The views of a scene show one set of named points, each view turned or mirrored, and shifted as a whole, with a little noise and some points left out.
(in the rows, 128 means zero)

Scene 1
View 1
Tikuf: [172 134  91 140  62 134 137 143 116 107 123 115  94 106 123 134 128 118
 171 133 107 123 119  77 148  92 158 121 136 136 117 156 127 123 134 174
 124 109 173 115 144 123 149 119 138 119 138 133 125  82 123 130 125 152
 158  90 123 179  68 163 115 134 132  95 157 129 116]
Semuf: [171 137 114 140  84 119 148 159 127 100 129 147  96 100 133 145 117 131
 184 141  86 140  99  92 150  99 161 117 131 149 107 153 114 137 123 133
 132 103 160 120 132 136 150 133 138 139 140  74  96 120 118 138 126 154
 138 119 123 158  83 131 136 112 151 112 165 129 100]
dunog: [166 146 162 122 106  96 155 178 134 103 135 171 107 104 142 149 125 149
 193 145  68 141  79 115 147 116 167 108 138 156  93 165 100 151  97  95
 144 102 149 128 112 128 158 158 148 168 136   9  93 158 108 158 113 159
 124 142 125 139 100  84 174  97 170 133 169 120  79]
Nas: [175 132  82 136  53 134 142 138 115 103 122 113  89 102 126 137 125 115
 172 131 110 120 116  76 149  89 160 120 139 130 112 156 124 123 135 175
 116 108 183 111 141 120 150 123 137 114 140 132 127  72 122 131 130 156
 162  80 123 186  65 163 109 137 127  91 160 126 116]
vevad: [178 133  98 107  28 116 161 141 109  98 125 106  96 103 141 148 144 123
 184 127 107  95 101  92 153  98 176 103 160 104  86 174 105 132 117 151
 111 109 203 101 128  98 158 152 149 117 149  94 149  61 110 150 121 177
 178  52 127 202  63 129 127 150 138  98 167 112 104]
sek: [154 143 121 172 137 139 107 163 135 117 127 159 105 113 102 113 106 127
 157 144  86 169 119  81 140 105 137 144 105 189 150 130 147 124 143 168
 152 107 108 145 151 163 146  91 131 151 112 121  76 158 134 124 121 119
 108 183 116 117  92 166 133  89 144 113 149 143 115]
misal: [147 136 127 144  93 154  81 133 109 137 121 106 122 131  72  74 152 117
 121 120 131 108 143  70 131 119 132 139 131 143 158 156 165  99 143 244
 138 123 118 138 175 110 153  91 147 133  95 210 169  88 138 136  99 118
 148 133 121 151  81 193 116 142 115  77 132 132 140]
fosi: [163 136  97 155  87 143 120 146 121 113 123 127  98 109 109 121 119 119
 157 136 105 137 124  73 145  98 149 131 124 153 134 143 141 120 141 186
 131 111 145 125 153 135 145 102 135 126 123 146 113 103 129 126 124 134
 141 122 119 158  75 174 114 120 130  95 149 135 122]
belum: [141 146 203 112 120 105 106 162 118 132 135 148 136 130  93  92 166 151
 143 126  96 106 106 110 126 142 152 121 147 147 124 177 130 127  96 164
 154 116 108 146 141  97 165 141 167 180  96  83 163 145 117 171  79 136
 130 164 125 127 109 109 179 120 155 115 146 117 100]
buf: [160 146 190  93  90  83 157 173 122 107 136 157 119 111 136 139 155 157
 186 136  76 108  74 125 140 130 178 100 160 131  81 188  92 150  79 100
 140 107 154 124 110  97 167 178 165 176 130   4 138 139  99 177  93 169
 142 125 126 150 103  65 190 116 171 131 169 107  75]
labir: [157 141 160 110  86 109 131 157 116 117 130 137 118 117 115 115 154 141
 164 127 102 107 102 101 137 123 161 112 150 133 106 175 119 130 104 154
 137 112 146 128 135 101 163 146 158 156 118  84 151 115 113 160  96 152
 147 121 125 155  92 116 158 127 148 110 157 117 101]
sud: [159 139 127 145 106 129 121 158 125 115 128 144 108 112 111 118 124 131
 161 138  94 140 114  90 141 110 148 129 125 159 128 151 135 125 128 164
 142 109 133 133 143 133 152 115 142 146 119 109 109 130 126 138 116 135
 128 146 121 141  89 149 138 109 146 107 153 130 111]
faf: [144 143 170 138 128 122 104 163 125 129 133 151 124 127  94  97 142 142
 144 132  94 130 113  96 133 128 143 132 128 163 137 159 142 124 115 175
 154 115 107 147 149 122 157 118 152 166 101 109 134 147 126 150  94 125
 121 173 123 123 102 137 158 111 146 111 147 129 109]
rez: [188 127  34 139  15 147 152 124 111  91 116  90  75  95 139 152 118 102
 182 130 120 115 124  63 161  73 165 116 142 113 107 150 123 120 152 187
 101 107 217  95 144 123 142 115 129  83 158 164 122  32 123 117 146 165
 182  38 123 217  44 187  80 154 117  79 161 128 126]
View 2
Nas: [157 171 144 110 153 161 118 128  98 135  97  82 144  88 109 162  94 124
 122 108 137 165 127 142 126 133 120  69 129 145 130  95  86 123 145 100
 152 139 153 161 109 166 104 164 122 179 166 124 134 207  87 166 146 168
 106  99 146 174 164 132  81 103 145 122 152  77 120]
dunog: [134 103 185 180 177 105 136 187 105 157 108  91  37 104 129 172 114 150
 119  69 128 133 119 129 133 105 139 103 127 144 161 131 148 146 109 118
 125 102 190 135 132 103 103 131 132 147 173 123 100 133 167 106 146  75
 152 136 116 168 173 126  99  96 120  99 162 141 140]
faf: [111 140 143 145 129 132 107 137 148 147 113 119 129 113 159 106 132 129
 120 117  99 126 149 130 113 115 123 112 131 129 133 134 144 109 115 115
 137 112 150 117 107 132 135 133 131 138 145 126 150 129 139 134 152 119
 149 139  99 128 136 135 113 132 136 116 132 109 107]
sek: [144 142 170 132 156 107 108 106 122 173  81 103 133  98 174  99 105 103
 104 130 106 119 142 160  80 107  97 117 134 146 143 156 131  88 119 124
 165 109 142 129 115 112 133 132 150 108 161 115 156 131 156 168 163 107
 142 117  87 112 165 139 111 129 166 137 123 124  84]
fosi: [151 168 147 111 143 145 110 109 113 146  90  94 157  95 140 126 100 109
 114 128 120 146 138 151 103 124 108  89 135 144 129 120 103 104 137 109
 157 129 142 145 106 150 119 152 133 149 158 119 153 176 110 176 152 152
 120 107 120 140 157 135  97 121 160 132 134  90  99]
buf: [109 105 165 193 158 123 134 212 123 137 131 100  37 116 115 180 134 173
 128  58 126 139 121 105 162 113 163  94 121 128 155 109 155 166 110 110
 102 107 197 128 125 119 101 135 113 174 162 130  96 135 151  78 140  86
 156 152 128 181 149 123 100  97  95  83 171 126 159]
vevad: [147 159 141 132 156 168 129 168  92 118 118  77 104  93  83 200 101 153
 133  80 145 175 115 121 161 136 147  53 123 140 134  73  92 155 144  95
 125 138 178 165 112 172  90 168 106 209 169 130 110 213  86 132 136 163
 112 110 167 206 161 128  74  88 120 100 170  79 151]
Tikuf: [154 168 146 112 151 157 116 125 101 136  97  85 141  94 117 156  97 122
 121 112 132 160 129 142 123 128 120  73 129 145 130 100  92 119 142 103
 149 135 153 155 109 163 108 160 123 171 165 124 137 196  95 164 144 162
 111 104 138 165 163 134  87 109 150 123 147  82 117]
belum: [ 85 127 131 170 119 136 108 167 163 133 134 127 108 127 150 113 153 154
 130 101  94 124 151 109 138 114 145 111 125 117 129 123 161 128 112 110
 115 106 164 105 104 133 133 126 116 155 134 133 139 115 140  99 145 112
 161 159 100 136 118 130 117 132 111  95 137 111 127]
labir: [112 139 139 155 137 145 118 167 133 130 125 109 105 110 125 148 130 152
 129  94 114 144 138 118 143 123 144  91 126 128 132 104 133 137 122 107
 120 119 170 129 111 146 115 141 115 171 151 133 126 154 123 116 143 129
 142 140 124 161 136 127 101 114 119 100 149  99 133]
sud: [138 146 154 135 150 129 111 129 122 152  98 103 124 104 148 127 109 120
 115 114 114 134 138 142 108 115 116 101 131 141 139 128 124 111 124 115
 147 115 152 135 115 131 121 140 134 141 157 122 145 152 132 150 152 125
 136 121 109 139 156 134 103 122 148 124 136 109 107]
misal: [111 188 100  98  98 171  84  89 160 129 108 126 217 112 161  77 131 114
 124 157  88 135 165 136 106 134 111  98 133 123 106 114 113  83 137 103
 152 132 118 122  84 178 149 149 123 155 128 130 188 164  86 174 151 185
 126 122 106 114 115 138 112 152 156 131 111  67  87]
View 3
dunog: [158 120 173 105  68 113 109 134 112 140 124 110 100 153 183 154 166 108
 180 173 125 139 145 170 158 149 111 171 170 125 151 124 168 129 117 117
 179 111 164  94 191 182 135 158  96 113 122 107 102 151 171 125 119 149
 130 135 108  80 145 101 162 131  61 171 101  85 173]
Tikuf: [137 124 132 126 115 114 141 171 125 130 126 131 152 142 103  81 135 134
 193 160 127 132 128 141 168 117 145 189 160 139 170  95 114 117 172 138
 109 142 134 139 133 116 127 135 105 119 120  94 137  93 164 137 128 117
  94 141 139 143 144 130  95 143 110 119  95 127 108]
vevad: [187 127 182 140  96 100 140 170 113 135 151 133 137 144 141  80 185 137
 224 161 131  95 125 149 186 112 153 224 179 161 212 118 129 100 182 124
  96 143 140 135 183 131 130 153 129 105 100  83 144 103 193 168 113 117
  68 118 113 141 137 142  86 157  76 136  80 113 118]
misal: [108  99  97 145 137 145 159 151 150 106 149 157 165 124  64  64 120 172
 155 158 108 124 102 141 131  88 115 170 106 112 153  58  96 120 173 149
 127  94 106 161  50  43 133 101  82 124 134 145 130  72 116 128 104 103
 145 151 119 138 142 138  89 125 142 114 128 149  90]
rez: [143 136 129 129 128  98 152 199 121 137 117 131 172 148  82  49 130 132
 220 157 136 132 130 127 188 117 176 212 180 163 190  98  92 111 200 142
  64 178 133 155 136 114 121 136 123 125 113  61 157  70 183 146 143 105
  53 142 168 180 143 140  62 154 117  91  74 138  81]
buf: [189 115 202 126  61 114 113 126 112 134 154 125  96 146 198 146 202 125
 189 167 122 102 129 176 158 130 108 190 161 131 179 127 174 114 126 112
 178  88 159 104 204 162 140 165 104 102 110 126 104 154 177 150  96 142
 130 120  73  78 136 115 153 141  48 188 108  85 174]
Nas: [144 128 136 127 117 109 144 174 123 133 126 131 154 147 101  78 140 134
 201 161 130 129 128 139 173 119 151 197 167 145 178  95 112 116 181 137
  99 150 136 141 137 116 125 137 112 119 117  87 141  90 169 141 131 113
  83 139 143 151 143 130  88 146 106 115  87 127 105]
Semuf: [139 124 146 111  94 113 124 156 118 138 118 117 130 151 135 116 140 116
 187 167 127 145 138 152 166 140 131 177 171 133 157 111 138 128 145 127
 141 134 150 116 159 156 130 146 100 120 123  93 120 121 167 124 133 133
 109 142 135 117 146 110 129 138  88 138  94 107 139]
sud: [120 114 124 114 105 129 129 146 130 130 124 128 136 142 118 112 127 128
 165 166 120 147 129 153 148 129 117 160 146 118 141  92 130 132 142 136
 153 114 139 124 118 126 132 131  85 121 131 117 115 111 146 113 125 130
 134 152 130 113 147 114 129 125 105 138 109 116 135]
faf: [120  99 126 122 101 141 131 126 135 120 140 135 127 134 124 123 139 143
 147 168 110 136 119 161 128 119  94 152 121 103 139  83 139 131 131 132
 176  82 132 124 104 105 135 125  75 121 132 149 102 119 128 114 106 129
 166 149 103  93 144 112 141 118 104 153 131 115 143]
fosi: [112 116 109 119 121 125 140 162 131 130 117 130 151 142  90  87 115 136
 175 163 122 150 128 141 154 122 134 170 146 123 148  86 111 130 159 143
 126 132 130 138 105 111 125 126  91 128 131 106 127  93 144 117 134 115
 117 154 147 137 148 120 106 129 120 116 105 128 111]
View 4
Semuf: [123 125 119 179 165 129 113 107 145 135  87 150 144 148 122 112 153 131
 135 135 163 142 140 106 115 113 133 151 124 117 108 102 121 157 105 104
 156 155 127  91 102 110 120 184 146 125 135 140 110 102 146 138 101 120
 125 137 122 128 140  88 118 146 113 103 100 148 153]
rez: [ 90 106  59 213 150 146  17  84 117 136  32 171 209 134  88  97 154  94
 134  73 166 133 135  76 112 186 169 118  92  93 136  47 107 117  47  92
 169 139 122 130 154  88 181 219 124 109 136  93  71  99 135 145  64 115
 167 141 103 138 151  73  72 141 104  57 113 186  91]
labir: [118 134 133 174 166 138 125 134 146 126 112 131 140 155  99 137 119 132
 153 131 143 117 154 102 157 124 146 139  90 119 111 113 122 140 139  92
 166 161 128 109  87 133 117 166 163 101 134 161 136  92 152 137 111 134
 133 138 121 120  95  98 106 130 115 101 106 123 116]
sek: [154 119 125 136 140 126 115  83 141 119 115 149 109 140 162 119 155 134
 122 144 156 134 154 143 134 128 134 145 132 108 120 168 136 143  81 165
 102 136 156  80 144 121 132 147 187 167 132 176 119 155 171 135 114 131
 119 145 116 157 168 109 135 123  87 148 105 136 171]
Nas: [110 116  92 189 152 141  65  99 127 129  72 155 172 143 101 114 141 115
 141 103 159 125 143  95 133 160 159 126  94 102 128  89 114 126  82 103
 157 143 127 119 133 105 155 191 148 116 135 128 101 106 148 141  87 127
 150 139 109 134 134  85  90 134 102  87 111 160 110]
buf: [117 148 161 184 193 130 189 160 168 137 122 122 124 168  96 135 123 153
 154 164 156 133 143  89 136  62 124 168 109 137  83  94 117 180 188  56
 198 184 109  89  24 132  73 176 142  84 138 157 147  59 141 133 125 129
 107 127 134  94  74  86 123 151 141  96  92 111 149]
misal: [124 115 101 154 124 149  56 102 117 105 113 143 146 136 108 145 110 108
 145  98 124  94 171 128 197 204 185 104  59  88 151 155 129  84  82 150
 114 120 156 139 172 135 176 140 201 131 126 170 130 149 177 140 103 148
 163 149  97 157 123 119  88  92  74 119 129 128  76]
sud: [134 124 123 159 151 131 112 103 140 125 107 144 130 145 129 125 140 129
 133 134 152 129 152 120 144 130 145 142 115 110 118 133 126 139 101 129
 134 144 142  97 121 122 131 162 173 138 132 162 120 124 160 136 109 130
 127 140 115 140 140 102 120 128  97 123 106 137 142]
faf: [139 132 142 145 148 132 134 120 144 116 136 132 109 148 130 142 123 139
 141 144 138 114 165 130 171 129 147 140  97 111 120 162 132 133 124 136
 125 143 149  99 112 139 122 138 192 132 130 185 144 128 173 135 122 140
 125 142 117 141 118 116 123 114  97 134 113 113 135]
belum: [134 139 156 153 159 139 155 145 151 114 147 119 111 157 110 157 102 142
 157 148 131 107 167 120 185 118 149 141  80 122 113 152 129 133 164 110
 148 155 137 107  81 150 106 138 190 108 130 190 161 106 170 133 130 144
 125 137 122 124  81 115 117 114 107 127 111  97 119]
fosi: [126 116  99 168 143 136  73  89 130 124  88 155 150 138 124 118 144 119
 133 112 152 126 150 119 140 160 157 129 105 102 130 123 123 124  74 134
 127 134 143 109 148 113 154 172 168 137 132 146 106 133 158 141  95 129
 143 145 109 147 150  97 105 125  90 112 112 152 125]
vevad: [ 91 127 100 215 175 141  85 127 136 141  64 149 187 151  72 115 131 117
 150 104 160 128 139  67 127 135 157 135  88 113 115  50 104 142 120  53
 199 166 105 124  88 107 135 213 122  79 140 111 104  65 131 138  87 120
 148 134 116 106  99  73  82 147 126  57 106 158  98]
View 5
misal: [105 115 113 185 124 114  99 128 183 125 114 115 115 154 134 160 165 136
 142 162  72 159 115 196 167 230 182 126  87  98  93 182 157 109 139 139
 101 135 161 141 112 146  56 175 119 185  96 102 142  69  97 115 127 113
 135 121 115 123 138 124 112 144  87 191 149 147 156]
faf: [133 136 132 146 106 133  92 127 143  81 126 113 125 143  97 139 151 104
 134 150 130 127 100 122 181 188 151 156 120 114 127 125 134  98 126 164
 108 169 131 119 103 116  71 132 146 144 102 140 113  94 132 114 146  93
 154 101 123 123 128 130 143 130 107 150 116 115 133]
Semuf: [175 126 155 112 113 144  78 116 128 109 113 152 153 145 101 150 155 102
 127 110 165 149 126 107 183 133  94 117  95 117 156 132 132 124 114 131
 114 159 156 129  72 129 102 126 131 171 109 161 102  93 122 147 129 141
 127 113 108 104 101 119 105 140 108  88 107 129 119]
rez: [176  93 152 128 130 134  80 105 167 176  84 186 165 164 138 184 173 142
 138  97 125 206 169 185 165 148  94  62  43 100 134 204 157 155 123  85
 106 116 207 159  64 169 108 175 103 241 111 126 117  72  82 170  91 203
  92 135  90  85 100  95  42 168  86  94 140 174 133]
fosi: [139 119 141 146 133 129  82 128 153 120 115 138 136 146 125 158 160 114
 130 131 119 161 123 152 177 167 122 105  90 114 129 160 149 117 123 125
 116 136 165 142  77 141  78 145 115 182  95 140 135  65 105 138 133 140
 113 132 107 112 108 127 103 139 112 134 126 147 142]
vevad: [199 105 153  98  88 151  91  80 146 148  87 179 176 175  92 170 167 145
 141  92 164 177 163 141 170 147  97 116  65  95 155 157 127 158 121 120
  92 159 183 132  90 148 131 162 142 219 130 130  64 129 110 155  77 174
 142  96 101  79 115  78  62 164  62  71 128 139 100]
labir: [167 126 141 121  88 143  96 101 140 104 111 140 148 160  85 149 156 125
 138 122 153 141 127 121 179 173 131 154  98 103 141 130 126 124 126 154
  95 176 147 117 105 126 102 144 153 170 119 135  80 124 127 129 109 118
 162  87 116 101 130 103 111 143  78 114 120 117 110]
sek: [121 138 143 153 141 123  76 152 142  83 138 115 117 123 123 139 150  79
 120 147 121 133  92 122 189 159 126 116 120 131 132 136 152  89 116 146
 128 145 137 132  77 120  52 114 118 139  78 161 159  47 121 127 172 104
 112 136 117 132 105 153 142 121 144 151 108 133 155]
belum: [145 137 130 134  83 140 104 109 138  78 123 112 130 156  78 138 151 120
 138 145 142 120 105 113 181 198 161 185 124 105 129 109 123 108 133 179
  95 191 128 104 120 111  85 135 165 146 116 131  82 126 139 108 127  83
 184  75 126 115 141 113 143 135  83 140 116  99 114]
sud: [147 129 145 137 121 132  84 125 142 100 122 132 134 142 110 147 154 104
 128 133 138 144 113 123 182 160 122 125 108 116 138 137 140 109 121 142
 115 155 146 127  84 128  79 131 132 160  99 151 121  81 122 133 142 121
 128 116 113 115 113 130 120 132 112 125 115 128 133]
Nas: [168 107 147 128 117 138  84 108 155 141  99 162 154 160 118 168 165 130
 136 112 136 179 146 157 171 156 107  96  69 104 136 173 145 139 124 111
 107 136 181 145  78 150 102 158 122 207 108 134 108  84 100 155 106 167
 116 121 102  94 109 103  74 154  90 105 129 152 131]
Tikuf: [164 112 146 130 118 136  83 114 152 137 103 155 151 153 118 163 164 124
 133 116 132 170 141 152 174 160 112 102  77 107 136 167 144 132 123 117
 108 141 175 142  80 145  95 155 122 200 109 135 114  83 106 150 113 158
 118 121 102  98 111 110  84 151  95 111 128 149 131]
buf: [201 137 158  83  66 160  96  88 112  85 113 147 164 160  52 139 148 113
 133 104 201 124 126  67 181 141 104 177 114 108 170  91 104 131 119 170
  95 207 136  99 102 111 126 119 180 155 132 158  42 156 150 133 107 113
 183  65 119  95 122  91 121 141  78  72 101  94  81]
dunog: [191 141 165  87  91 155  81 108 108  78 121 145 159 143  71 139 146  88
 124 106 200 121 115  63 190 117  87 152 119 121 174  92 113 119 110 157
 111 191 133 108  80 109 113 100 161 144 114 176  72 122 147 140 134 118
 151  87 117 101 106 114 125 132 108  72  89 100 100]

In a view up to two points have been moved. Name them for each view, in the order of its rows, or write none.
view 1 -> vevad
view 2 -> faf, misal
view 3 -> rez
view 4 -> Nas, buf
view 5 -> sek
